Each row is a point on a landscape with many valleys, with its height.
A ball rolls from a point to the lowest of its 2 nearest points, and stops where none of them is lower. Distance is the straight distance between rows; heights are no part of it.
(412): [ 0.78  1.69 -1.84  0.18  1.76  3.35  0.35 -2.69 -0.14  0.11 -2.42 -1.37
  0.54 -3.64 -0.09 -0.46  2.51  3.94  0.37 -0.29  1.59 -1.36 -1.46 -2.63
  1.02  0.45 -3.04 -1.54]  h=14.2
(174): [-0.52  0.71  1.33  0.43 -0.27 -0.63  0.43  1.43 -0.56  0.89  4.01 -0.47
  1.54  0.72  1.23  1.20 -0.80  0.95  0.52 -2.89  0.05 -1.80  0.52 -1.05
 -1.89  0.17 -1.17 -0.20]  h=55.3
(361): [-3.00 -1.82  0.89  1.67  0.05 -2.50  0.64  1.57 -0.18 -2.50 -2.32  3.24
  2.46 -0.21  0.42 -1.16 -0.56  1.99 -0.39  3.26 -1.42 -2.00 -1.03  3.47
 -2.73  0.85 -0.59  0.19]  h=21.1
(821): [ 2.47  0.95 -0.83 -1.07 -2.78  0.21 -0.82  0.48  1.23 -0.11  1.25 -1.86
 -0.26  0.45 -1.96 -0.70 -0.13 -2.09  2.63  2.58  1.13  1.38  0.30 -2.08
  1.74  0.71 -1.38 -1.03]  h=42.7
(396): [-0.14  1.52 -2.08 -0.21  3.60  1.01 -1.06 -1.20  0.21  2.46 -2.59  0.07
 -0.14 -2.73 -0.12 -2.20  1.80  2.35 -0.63 -1.47  1.44 -0.42 -0.13 -1.80
  0.53 -1.23  1.06  0.46]  h=53.1
(574): [ 0.65  2.39 -1.63  0.20  2.67  1.07 -2.90 -0.72  2.24  0.84 -2.40 -0.46
 -0.59 -1.64  0.58 -3.53  2.30  1.70 -2.08  0.67  1.66  0.76 -0.28 -0.59
  0.77 -0.84  0.61  0.37]  h=54.6
(716): [-2.45 -1.42 -0.82  1.01  0.81 -1.65  0.27  1.86 -0.30  1.84  1.78  0.35
  1.38  1.86  0.51  2.42 -2.02 -0.38 -1.14 -0.53 -1.08  0.77 -0.21  3.57
 -0.98  1.18 -0.96  0.41]  h=68.2
(772): [-0.75 -0.28  1.53  0.54 -1.16 -0.58  0.23  0.29 -0.37 -0.48  2.82  1.43
  2.30  2.26  2.64  0.78  0.22  0.93  1.64 -1.35 -0.48 -1.93  1.21  0.14
 -0.91  0.84  1.54 -1.26]  h=50.6
(695): [ 0.99  0.53  0.43 -0.58 -0.86  0.02 -1.13  1.28 -0.50  0.98  2.86 -2.33
  2.20  0.53  1.21  2.06 -0.79  0.01  1.01 -0.57  0.57 -0.28  0.66 -1.10
 -1.29  0.81 -2.59  0.64]  h=59.4
(475): [-0.09 -2.68  2.03 -1.03 -0.07  1.05  2.51 -1.27 -2.60 -1.14 -1.18  1.64
 -0.15  0.74  1.29 -0.63  0.09  2.04  3.49 -2.73 -0.39 -4.03  1.02 -0.58
 -1.28 -0.80 -1.02  0.18]  h=37.1
(983): [-1.22  1.39  1.18  1.19  2.01  2.52  2.54 -1.32 -0.08  1.53 -3.66 -1.24
 -0.39 -1.07  1.06 -1.13  1.36  1.92  1.25 -0.06  3.04 -2.23  0.53 -2.13
  2.43 -1.76 -1.08  0.97]  h=34.8
(27): [-0.85 -2.82 -0.93 -2.31 -0.77 -1.57  0.71  0.19 -1.93 -0.25 -1.33  1.46
  0.38  0.37 -1.11  3.99 -2.34  1.17 -0.37  0.34  0.52  1.79 -2.31  1.63
  0.87  0.00 -1.43 -2.37]  h=70.0
(518): [-1.65 -0.58 -1.51  1.47 -1.32 -0.29  0.39  1.58 -0.72  3.10  2.73  1.03
  0.12  2.34  0.70  1.28 -1.24 -1.68 -2.66 -0.22 -1.96  1.03  0.47  2.30
 -0.56  2.52 -0.52  2.05]  h=69.6
(914): [-0.04 -2.42 -0.72 -0.14  2.80 -1.98 -0.18 -1.10 -0.47 -0.23 -4.19  2.73
 -0.62  0.12  1.43 -1.23 -2.15  0.75  0.69 -0.62  0.37 -2.02  0.77  1.12
  0.07 -0.79  0.62  1.10]  h=50.2
(479): [ 0.23 -2.58  0.61  0.23  2.95 -3.65 -1.16 -0.15  0.20 -1.53 -2.28  1.93
  0.38 -0.16  1.73 -1.75 -1.69 -0.07  1.43  1.19 -0.49 -2.37  0.91  1.93
 -1.86 -0.06  0.53  0.05]  h=51.4
(702): [ 0.36 -1.79  0.73 -2.95 -0.39  0.37 -1.53 -1.28 -1.03 -0.39 -0.78 -3.25
 -1.67 -1.93 -0.68  1.83 -0.76 -1.33  2.00  1.02  0.92  2.18 -1.38 -0.66
 -1.18 -0.58 -4.06  0.40]  h=57.6
(29): [-1.11  1.24  0.89  1.23 -0.09  1.33 -0.12  2.26  1.97 -0.58 -1.06 -1.31
 -0.65 -0.29 -0.57 -0.51  0.03 -0.41 -0.89  3.41  1.30  2.15  0.63 -0.47
  2.67  0.07  2.96  1.12]  h=43.1
(691): [-1.19  0.59 -1.40  1.38 -1.19 -0.83 -0.07 -0.24  1.82  0.11  2.00  2.10
  1.08  4.16  1.81 -2.01  0.40 -2.81 -2.57 -0.23 -2.05  1.44  0.46  3.16
  1.01  0.18  2.24  0.02]  h=22.3
(782): [ 0.42  1.09  0.27  0.10  1.77  1.79 -1.80  0.30  0.85  3.26  2.98 -2.99
 -0.52  0.78 -0.38  3.00  0.42 -2.22 -0.06 -1.13  0.33  2.42 -1.31 -0.12
 -1.45 -1.48 -0.81  2.57]  h=51.3
(213): [-0.58 -0.88  1.47 -1.60  1.09 -1.41 -1.32  1.51 -1.16 -1.50 -2.21 -0.27
 -0.61 -1.37  2.08  0.95 -2.65  1.42 -0.95  0.23  1.56 -0.79 -0.04  0.80
 -1.17 -0.22 -2.59  0.97]  h=59.7
(1026): [ 1.12 -0.17  0.04  0.67  3.00  2.19  2.64 -1.49 -2.61  1.73 -0.71 -0.69
 -1.53 -0.94  0.19 -1.20  0.03  1.75  2.94 -3.88  0.85 -3.41  1.24 -1.59
  0.40 -1.85 -0.01 -0.36]  h=42.6
(529): [-1.16 -0.52 -0.76  1.87  3.72 -3.45  1.62  0.86  1.47  0.30  0.00  2.27
  1.35 -0.17 -1.04 -1.95 -1.49  0.26  0.49 -2.79 -1.46 -4.41 -0.56  1.73
 -1.25 -1.68  0.43 -0.80]  h=45.9
(628): [ 1.28 -1.31 -0.78 -0.94  1.36  0.89 -0.04 -0.81 -0.78 -0.06 -4.09  1.28
 -1.06 -0.08  1.02 -0.18 -1.46  0.53  0.10 -0.35  1.30 -0.69  0.78 -1.78
  2.04 -0.28  0.91  0.84]  h=48.7
(471): [-0.85  0.62 -0.27 -1.89 -1.29  1.61  0.10 -0.24  0.59  0.29 -0.84 -1.42
  1.38 -1.29  0.17 -0.06  0.17  0.04  0.86  0.18  1.81  0.16 -0.51 -3.43
  0.91 -1.07 -2.64  1.10]  h=39.1
(3): [-1.99  2.56  1.75  2.65  3.11 -1.68  0.83 -0.04  1.18  1.69  0.58 -0.03
  0.07 -1.71  0.58 -3.04  1.66  1.48  0.68 -2.17  0.58 -3.96  0.55 -0.64
 -1.33 -1.76  0.88  0.44]  h=43.0
(667): [-0.98 -0.06  0.51  1.09  2.26 -2.26  1.42  1.65  0.17 -0.35  1.86  2.48
  0.59  1.03 -0.27  0.76 -1.81  1.36 -0.29 -4.87 -1.36 -3.20 -0.83  1.92
 -1.51 -0.27  0.70 -1.15]  h=45.0
(538): [ 1.54  0.70  1.27  0.37 -2.56  0.28 -0.58  1.11 -1.15  0.38  1.10  0.53
  0.14 -0.99  0.31 -1.40  2.61  0.86  1.60  1.86  0.93 -0.63  2.22 -1.93
  1.19  0.12  3.27 -1.32]  h=28.7
(22): [ 0.70 -2.12  2.66 -1.62 -0.95 -0.82 -0.82 -1.31 -0.66  0.43  1.19 -2.82
 -3.06  0.03 -1.89  2.66 -0.66 -3.41  2.50  0.02 -0.47  1.46 -0.66  0.54
 -1.63 -0.94 -2.36  0.01]  h=56.0
(936): [ 1.04 -0.89  0.48 -0.53 -3.85  0.58  0.28  0.44 -0.74 -1.50  2.18  0.15
  0.11  0.38 -0.44  0.02  1.76 -0.58  1.70  0.61 -1.18  0.55  1.81 -1.13
  0.74  0.89  2.79 -1.52]  h=37.9
(229): [ 0.51 -1.76  1.13 -1.25 -1.48 -1.03  0.34  0.36 -1.56 -3.47 -3.44  1.71
 -2.42  0.03  0.87  1.33 -1.13  0.43 -1.41 -0.12 -1.01 -0.20  1.41  2.67
  1.48  0.11  0.17 -0.10]  h=53.7
(542): [-0.97 -0.57 -0.05  0.26 -0.43  0.93 -1.60  0.78 -0.06  2.30  3.55 -0.04
  0.23  2.63  1.76 -1.24 -0.02 -1.74  0.42  0.32 -0.28  2.12  0.87 -0.09
 -0.30  1.00  3.41  0.95]  h=32.7
(1007): [ 3.37 -0.35 -0.86 -1.73  0.67  2.27 -0.65 -1.12 -0.31 -0.51 -2.66 -1.46
 -1.78 -0.51 -0.49 -0.04 -0.59 -0.28  1.28  0.77  1.93  0.65  0.07 -3.08
  2.99  0.16 -0.10 -0.55]  h=47.0
(447): [-1.96  0.54  1.47  2.40  1.75  0.52  3.91 -1.22 -0.72  1.05 -4.18  1.45
 -0.95  0.13 -0.05 -1.08  1.12  3.07  1.74  0.03  0.67 -3.81  0.87 -0.44
  0.36 -0.42  0.45  1.42]  h=30.5
(866): [-0.87  1.31 -1.82  2.30  3.39 -2.52 -0.68 -0.21  1.55  0.93 -1.26  0.99
  3.88 -1.06  0.96 -2.28 -0.40  0.97  0.74  3.66  0.87 -1.84 -1.37 -0.68
 -1.36  0.16 -0.87  0.41]  h=55.6
(227): [ 1.42 -0.70  0.87 -0.01 -0.13  2.24 -1.57 -0.31 -0.40  3.08  2.84 -2.33
 -1.14  2.13 -0.99  2.99 -0.38 -3.38  0.81  2.02  0.15  2.74 -1.14  0.25
 -1.58 -0.48 -0.51  2.23]  h=50.1
(881): [ 0.56  0.20  2.07 -0.02 -3.09 -0.97  1.51 -2.52  1.15 -0.15  2.61 -1.26
 -2.54  1.13 -2.78  1.15  0.70 -2.61  1.18 -2.44 -1.83  0.52 -0.50 -1.53
 -0.52  0.80  0.37 -2.88]  h=13.2
(312): [-2.20  1.80 -0.26  1.60 -1.56  0.31  0.68 -1.31  0.42 -0.71  2.47  0.90
  0.58  3.09  1.11 -0.39  1.74 -2.33 -3.48 -2.03 -3.22  1.97 -0.71  2.81
 -0.24  1.00  2.77 -0.28]  h=25.1
(832): [ 0.02  1.29 -1.67 -1.13  0.88  2.61 -0.58 -1.30  2.02  0.45 -0.01 -3.34
 -0.78 -2.43 -2.07  2.74  1.31  0.66 -0.67 -1.62  0.02  2.12 -2.75 -0.43
 -0.64 -1.27 -4.19  1.35]  h=52.9
(1018): [ 0.53  0.66 -1.90  0.08  0.49  0.21 -1.21  0.66 -0.68 -0.66 -2.09  0.81
  0.70 -3.01 -0.78  0.79 -1.45  1.79 -3.14  1.20  1.17  1.21 -1.53 -2.51
  0.60  1.59  0.24  0.47]  h=15.4
(877): [-0.90  1.25  1.20  1.92  0.08 -1.31  2.10 -0.38  0.35  0.38 -2.56  2.90
  0.64  1.18  0.18 -0.30  2.29  2.71  0.95 -0.36  0.05 -3.69  0.90  0.39
  0.71 -0.44  1.50  0.03]  h=25.6
(684): [-2.91 -1.86  2.50 -0.69 -0.63 -0.05  0.67  1.19 -2.06 -3.25 -1.71  2.07
  1.42  0.41  0.58  0.85  0.88  2.74  0.99  0.36 -1.49 -1.86 -0.20  3.29
 -2.27  0.50 -0.15 -0.77]  h=25.4
(836): [-1.12  2.01 -2.25  0.00  3.30  1.73 -1.25 -0.31  1.95 -0.04 -0.32 -1.71
  1.37 -2.92  0.50  2.17  0.73  3.14 -1.13 -0.97  0.92  1.31 -2.40 -0.41
 -0.23 -0.15 -2.31  0.14]  h=53.6
(291): [ 0.43 -1.29 -0.76 -2.10 -2.11 -0.24  0.50 -0.84  0.28 -0.56 -0.73  0.05
  1.84  0.49 -0.84  0.62 -0.91 -0.96  2.83  0.65  0.68  0.64 -0.59 -1.90
  1.95  0.25 -1.95 -0.89]  h=40.8
(306): [ 0.01 -0.04 -0.73 -0.28 -3.28  1.48  0.12  0.18  0.11  2.14  4.17  0.68
  0.84  4.34  1.17  0.38  0.73 -1.70 -0.07  0.22 -0.35  1.98  0.28  0.16
  1.57  0.29  1.62 -0.31]  h=28.1
(224): [-1.47 -1.14 -1.30  1.55 -0.16 -2.91  0.16  0.98 -0.01 -2.27 -2.80  3.44
  2.50 -1.08  0.25 -0.78 -2.08  1.16 -1.91  2.57 -0.87 -0.99 -0.79  1.59
 -0.90  1.02  0.14  0.52]  h=19.3
(829): [ 2.06 -0.85  1.21 -1.53 -3.40 -0.38  1.35 -0.24 -1.16 -4.65 -1.06  0.40
 -1.60  0.17 -0.79  2.45  0.58 -0.95  0.22 -0.33 -2.27  0.13  1.25  2.19
  1.58  1.03 -0.73 -1.79]  h=52.1
(643): [-0.73  0.27  0.64  0.08  0.14 -0.96  2.45  0.02 -0.72 -1.31 -0.17  2.99
  0.12  1.15 -0.28  0.81  0.14  1.78 -0.61 -5.39 -1.60 -3.37 -0.04  1.26
 -0.11 -0.54  0.46 -1.02]  h=41.1
(190): [ 0.31  1.16  0.71  0.73 -1.37 -0.83  0.42  0.67 -0.22  0.97 -1.32  1.89
  0.58 -0.43  0.47 -0.63  1.82  1.72 -0.01  0.66  1.16 -1.87  2.00 -1.60
  1.17 -0.14  2.05 -0.03]  h=17.4
(713): [-0.41 -2.06 -0.88  0.63  2.91 -3.01 -2.00  1.01 -0.71 -0.25  0.18 -0.07
  2.41 -1.28  1.54 -1.88 -1.93 -0.03  0.65  2.39 -0.77 -0.65  0.56  1.71
 -3.26  1.66  0.03  0.10]  h=53.3
(399): [-0.96 -2.22 -0.70 -1.01 -0.60 -1.61 -0.61  1.35 -2.08  0.68  0.53  1.13
  0.52  1.30  0.48  3.92 -1.65  0.42 -0.73  0.60 -1.12  2.17 -0.49  4.10
 -0.53  1.02  0.07 -1.21]  h=69.3
(784): [ 1.64  0.92  0.97  1.35 -2.25  1.75 -0.41  2.96 -0.38  0.70  3.03 -0.17
 -0.88 -0.17  0.69 -2.89  2.09  0.29  0.21  3.40  1.84  1.78  1.87 -0.03
  1.65 -0.18  4.08 -0.75]  h=37.3
(830): [ 1.46  1.80 -1.01 -1.28  0.51  1.76 -1.12 -0.25  1.50  2.72  2.19 -3.25
  0.20  0.01 -1.65  1.97  1.17 -1.09  0.82 -1.20  1.05  2.08 -1.87 -1.29
  0.00 -2.00 -2.89  1.06]  h=52.2
(753): [ 1.18  1.19 -0.45 -1.08  1.60  0.13 -1.09  1.06 -0.33 -0.16 -1.89 -0.24
  0.73 -1.73  1.64  0.32 -0.98  2.58 -1.12 -2.34  1.17 -2.23 -0.08 -1.10
 -1.00 -0.47 -3.21  1.59]  h=62.0
(876): [-2.10  0.65 -1.75  1.23  5.41 -0.95 -0.50 -0.22  1.70  0.12 -1.35 -0.01
  3.06 -2.34  0.81 -1.87 -0.85  1.41  1.02  0.78  0.56 -1.52 -2.39  0.37
 -2.17 -0.94 -1.73  0.79]  h=55.0
(599): [-0.22  0.11 -1.21  1.14  0.09 -1.78  0.16  0.63 -0.40 -1.64 -3.55  3.13
  0.88 -2.46  0.06  0.23 -2.22  1.83 -2.16  2.28  0.64 -0.61 -0.93 -1.12
  0.88  1.49  0.84  0.52]  h=17.9
(233): [-2.53  1.28 -0.80  0.63  4.10  0.71 -0.40  0.54  0.39 -0.56 -1.34 -0.77
  2.22 -2.87  0.52  1.34 -1.55  2.70 -1.30  0.07  1.68  0.09 -3.37 -0.26
 -0.68  0.33 -2.43  0.56]  h=54.2
(567): [-1.26  1.23  1.88  1.03  1.86 -0.68 -0.63 -0.74  0.58  3.07  0.83  0.00
 -1.08 -0.62  0.82 -4.01  2.46  0.23  0.21 -2.11  2.50 -0.82  0.59 -1.04
  0.43 -2.24  3.14 -0.45]  h=39.7
(431): [-1.12  1.16  1.18 -1.15 -1.22  2.47  0.80 -0.74  0.96  0.95 -1.65 -1.74
  0.30 -0.67 -0.11 -2.09  2.23  0.18  1.22  0.89  3.50 -0.21  0.24 -2.91
  3.16 -2.09 -0.98  0.28]  h=37.4
(442): [ 0.24  1.27  1.29  0.39 -4.20 -0.40  0.78 -1.97  1.69  2.00  4.79 -1.00
 -1.29  2.43 -2.35 -0.99  0.93 -3.23  1.13 -0.81 -0.39  1.49 -1.11 -1.80
 -0.42 -0.06 -0.61 -2.19]  h=19.4
(558): [-1.28  0.88  0.68  0.46 -0.87  0.63  0.04  2.13  0.89 -0.03 -0.33 -1.82
 -0.29 -0.62 -1.46  1.05 -0.39 -0.43 -1.99  1.25  0.37  1.37  1.05 -0.39
  0.53  1.05  0.83  1.52]  h=45.1
(918): [ 4.11 -0.03 -0.66 -2.20 -0.97  0.65 -1.49 -0.44  0.12 -0.34  0.26 -1.64
 -2.75 -0.23 -2.57 -1.56  0.43 -1.78  2.59  1.17  0.60  1.23  0.91 -2.46
  1.46  0.72  0.25 -1.63]  h=44.7
(915): [-2.49 -0.46 -1.39  0.94  2.14 -1.92 -0.06  1.20  1.99  1.68  0.69  0.71
  2.41  1.53  0.99 -0.20 -1.84 -1.03 -0.19 -0.59  0.15  0.51 -0.11  1.81
  0.57 -0.38  0.72  0.76]  h=67.4
(148): [-1.33 -1.52 -0.80  1.20 -0.10 -2.43 -0.23 -1.44  1.89 -1.59  1.08  1.42
  1.73  2.42  1.30 -2.23 -0.23 -3.30 -1.46  0.53 -2.84  0.39  0.89  3.46
 -0.31 -0.20  1.71 -0.59]  h=24.8
(604): [ 2.58 -1.42  1.07 -0.55 -1.47  0.52 -1.72 -0.67 -1.18  1.45  3.14 -2.92
 -1.39  0.69 -1.64  2.29 -0.36 -3.13  2.51  1.54 -1.09  1.97 -0.14 -0.47
 -2.42  0.99 -0.81 -0.01]  h=53.0
(766): [ 1.17 -0.95 -0.06  0.31 -3.99  0.32  0.99  1.15 -0.47 -0.30  0.83 -1.49
 -1.47 -1.07 -4.47  2.19 -0.97 -2.62 -0.35  3.25 -1.62  2.84 -0.54  0.37
 -0.95  1.36 -2.12  0.58]  h=49.2
(861): [-1.88 -3.68  2.58 -2.32 -1.17 -0.10  1.06  0.26 -2.66 -2.36 -1.21  1.30
  0.22  0.13  0.62  0.69 -0.12  1.98  2.52 -0.77 -0.74 -2.05  0.22  1.24
 -1.77 -0.08 -1.39 -1.19]  h=30.2
(849): [-0.14 -1.25  0.98 -0.79 -1.55 -1.84 -0.92  0.72  0.16 -1.91 -0.59  1.40
 -2.12  1.29  0.48  0.47 -1.37 -1.33 -2.48 -0.88 -1.38  0.80  1.12  2.09
 -0.13 -0.41  1.30  1.52]  h=55.2
(589): [-0.53 -1.30  0.23  1.76  1.72 -2.89 -0.02 -1.19  3.14 -0.52 -0.25 -0.03
  0.76  1.31  0.23 -3.18  0.00 -3.03 -0.38  1.53 -1.33 -0.84  1.85  0.80
  0.65 -1.22  2.31 -0.49]  h=27.3
(177): [ 0.86 -0.04 -0.42 -0.34 -2.25 -0.27 -0.29 -0.20 -1.31 -1.66  1.53  2.17
  1.88  2.05  1.53  1.57  1.45  0.02  0.31 -1.10 -1.93 -0.13  1.27  1.63
  0.50  1.37  2.81 -1.48]  h=45.4
(487): [ 2.06  1.28 -0.82 -1.76  1.64  0.64 -2.48 -0.30  0.72  0.40 -0.57 -1.53
 -2.09 -0.88  0.76  0.41  0.16  0.29 -1.59 -3.08  0.49  0.74  0.39 -0.90
 -0.79 -1.08 -1.35  2.26]  h=64.9
(285): [-0.27  0.46 -0.61 -0.11  3.07 -1.31 -2.27  0.86  2.01  1.14  0.59 -1.28
  0.15  0.16  1.24 -0.79 -1.43 -1.60 -0.83 -1.43  0.67  0.76  0.20  0.29
 -0.45 -1.13  0.35  1.99]  h=66.7
(127): [ 1.02 -0.97  1.03 -0.41 -4.40 -0.83  1.26  1.12 -0.92 -3.02 -0.16 -0.59
 -1.83 -0.38 -1.96  3.74 -0.59 -1.23 -0.37  1.85 -1.80  1.72  0.20  2.45
  0.76  1.14 -1.87 -1.01]  h=50.7
(214): [ 1.55  1.87  0.23  0.10 -4.36  2.26  1.49  0.08 -1.16 -3.74  2.35  0.22
 -0.53  1.50  0.10  0.65  2.13 -2.14 -1.71  0.12 -3.46  2.35  0.36  2.29
  1.16  0.76  2.48 -0.64]  h=34.7
(207): [-0.09  1.43  1.75  1.54 -0.17 -1.12  2.18 -1.89 -0.42 -0.96 -0.54  3.26
 -0.80  1.02  0.93 -0.28  1.59  1.88 -0.79 -4.09 -1.41 -3.87  0.88  0.13
 -0.22  0.01  2.33 -2.12]  h=34.9
(57): [ 1.78  1.48  0.31 -0.22 -1.26  2.63  0.22  3.10  0.55  0.07  1.94 -0.47
 -2.02  1.12 -1.75 -1.89  0.84  0.05 -0.37  4.50  2.09  2.88  0.80 -0.36
  2.07 -0.70  3.51 -0.35]  h=40.9
(83): [-0.53 -0.20  0.56 -0.57 -2.16 -0.77  2.32 -0.48  0.01  0.24  1.22 -0.82
  0.10 -0.19 -3.84  1.12  0.64 -0.49  1.30 -2.73 -1.19 -1.19  0.74 -1.49
  0.04  1.20 -1.03 -2.65]  h=22.0
(555): [ 0.24 -0.26 -1.44 -0.88  2.24  3.16  0.15 -3.55 -1.87 -1.29 -2.71 -0.39
 -0.44 -3.95 -0.29  0.21 -0.12  2.68 -1.44 -0.50  1.11  0.53 -2.28 -3.06
  1.03  0.77 -2.42 -0.36]  h=6.1
(149): [ 0.80  1.00 -0.84  0.05  3.50  2.65  0.48 -1.93 -1.18  2.68 -2.12 -1.07
 -2.40 -2.00  0.11 -2.86  1.96  1.69  0.00 -3.34  0.98 -1.11  1.59 -1.41
  0.99 -1.40  1.23  0.26]  h=49.7
(659): [-0.15  2.00  1.07 -0.28 -3.39  0.81  1.09 -1.43 -1.64 -3.02  1.82 -0.22
  0.05  2.52  0.60  2.30  1.79 -2.59 -2.50 -1.78 -3.17  1.64 -0.95  2.73
 -0.17  0.61  0.88 -0.81]  h=29.9
(979): [ 0.99  2.82 -1.45  1.08  2.65  0.51 -3.57  0.52  3.02 -0.22 -0.71 -2.24
 -0.29 -1.56  0.76 -1.59  0.89  0.44 -2.48  2.29  0.80  1.90  0.14  0.18
 -0.03  0.52  0.37  0.93]  h=55.5
(1010): [ 0.46  2.38 -0.59  2.13  0.99 -2.81 -1.69 -0.33  1.69  2.08 -1.00  0.44
  2.28 -0.79  1.79 -4.34  1.79  0.26 -0.16  3.57  1.86 -1.56  0.56 -0.60
 -0.32 -1.61  0.31  0.53]  h=56.1
(490): [-0.32 -0.76  0.05 -0.63 -0.53  0.40  2.83  0.52 -0.67  0.31 -0.55  0.07
  1.57 -0.94 -2.86  0.10 -0.31  1.76  2.64 -2.22  0.28 -3.44 -0.22 -2.05
 -0.21  0.36 -3.05 -1.58]  h=29.1
(653): [ 1.27 -1.14 -1.07 -0.71 -2.13 -0.22 -0.74  1.49  0.15 -0.84  0.03  1.71
 -1.73  2.77 -0.29  1.60 -1.58 -1.90 -2.20  1.37 -0.94  2.97 -0.03  2.69
  0.37  0.08  1.83  1.61]  h=56.8
(802): [ 1.78 -1.01 -0.22 -0.97 -1.80  1.76 -0.38  1.65 -0.20  0.00  1.36  0.78
 -2.63  2.56 -1.75  1.61 -1.76 -2.19 -1.41  3.80 -0.34  3.48 -1.17  1.67
 -1.04 -0.74  1.38  2.88]  h=58.1
(288): [ 0.05 -1.55  0.87 -2.97  1.10  0.06 -0.57 -0.26 -2.13 -1.18 -2.04 -1.27
 -1.16 -2.24  1.69  2.05 -2.23  1.51  0.39  0.60  1.80  0.28 -1.56 -0.25
 -0.39 -0.67 -4.36 -0.31]  h=58.7
(639): [-2.13 -0.68  0.46 -0.59  0.08  0.30 -0.88  0.33  0.66  1.77  1.22  0.73
  0.56  0.95  0.85 -1.91  1.29 -0.82  0.72 -1.65  0.64  0.98  1.04 -1.45
 -0.21 -1.36  3.44  0.39]  h=36.3
(569): [-0.07 -0.26 -1.47  1.53  1.26 -1.37 -2.13  1.44 -0.23  0.66  1.82 -0.35
  1.52 -0.47  2.53 -2.16 -1.26 -0.65 -0.04  2.87 -0.68  0.25  1.97  1.23
 -1.67  2.53  0.48  1.12]  h=55.7
(752): [ 1.06  1.39  0.86 -0.27 -4.94  1.09  1.45 -0.72  0.35 -1.93  2.92  0.17
 -0.73  2.08 -1.27 -0.55  2.86 -1.75 -0.02  0.09 -1.50  1.57  0.57  0.00
  1.85  0.19  2.17 -2.74]  h=39.2
(465): [ 1.15  1.56 -2.24  1.53  0.73  0.43 -2.97  2.24  0.83 -0.39  0.48 -1.41
  0.38 -2.21  1.39 -1.92 -0.79  0.12 -1.99  3.41  0.11  1.94  0.75  0.15
 -0.69  1.96  0.86  1.82]  h=56.5
(931): [-0.62  0.19  1.08  0.40 -2.53  1.10  0.64  1.35 -0.01  0.70  1.24 -3.19
 -0.79 -0.45 -2.64  2.58 -0.02 -1.70 -1.17  1.73 -0.57  2.01  0.29 -0.64
 -0.52  1.13 -1.64  1.51]  h=47.5
(864): [ 0.87 -1.19 -1.63 -1.63  0.13  0.25  0.22 -0.93 -2.02 -1.09 -2.34  0.38
  0.13 -3.16 -2.08  1.69 -2.08  1.70 -1.16  0.49  1.21  0.67 -2.26 -3.13
  1.10  1.52 -1.68 -1.06]  h=11.9
(524): [-1.05 -0.69  1.68  2.17  1.57 -2.90 -0.05 -1.78  1.94 -0.65  0.53  0.80
  0.11  0.35  1.62 -3.21  0.83 -1.68  0.88 -0.01 -1.62 -2.30  1.79 -0.16
 -1.35 -0.35  3.00 -0.43]  h=30.1
(333): [ 1.71 -0.37 -0.70 -0.93  2.13  0.85  2.05 -0.55 -1.13  1.18 -0.82 -0.96
 -0.65 -1.08 -1.49  0.58 -0.80  1.38  2.28 -3.34  0.89 -2.99  0.75 -1.96
  0.95 -0.38 -1.94 -1.54]  h=35.5
(397): [ 0.72 -0.74 -2.34 -2.12  2.96  3.71 -0.20 -2.29 -0.30 -0.14 -3.09 -1.45
 -2.18 -1.95 -0.08  0.01 -0.80  1.00 -1.63 -1.81  1.46  2.13 -1.93 -1.71
  1.20 -0.98 -1.89  1.16]  h=11.8
(997): [ 1.61  0.86  0.06  0.59 -4.56  1.63  1.09 -1.43  0.54  2.12  5.61  0.28
 -0.89  5.15 -0.67  0.35  0.82 -3.37  0.01  0.96 -0.85  1.68 -1.10  0.09
  0.69  0.23  0.06 -1.39]  h=23.7

For each start below, name the point where the ball stops.
(866) -> (227)
(487) -> (227)
(567) -> (881)
(829) -> (190)
(475) -> (555)
(752) -> (691)
(628) -> (190)
(174) -> (190)
(667) -> (190)
(574) -> (881)

Two balls start at each pair of points below. Name the first point that both come to, or write -.
(465), (1010) -> (574)
(713), (849) -> (190)
(653), (915) -> -
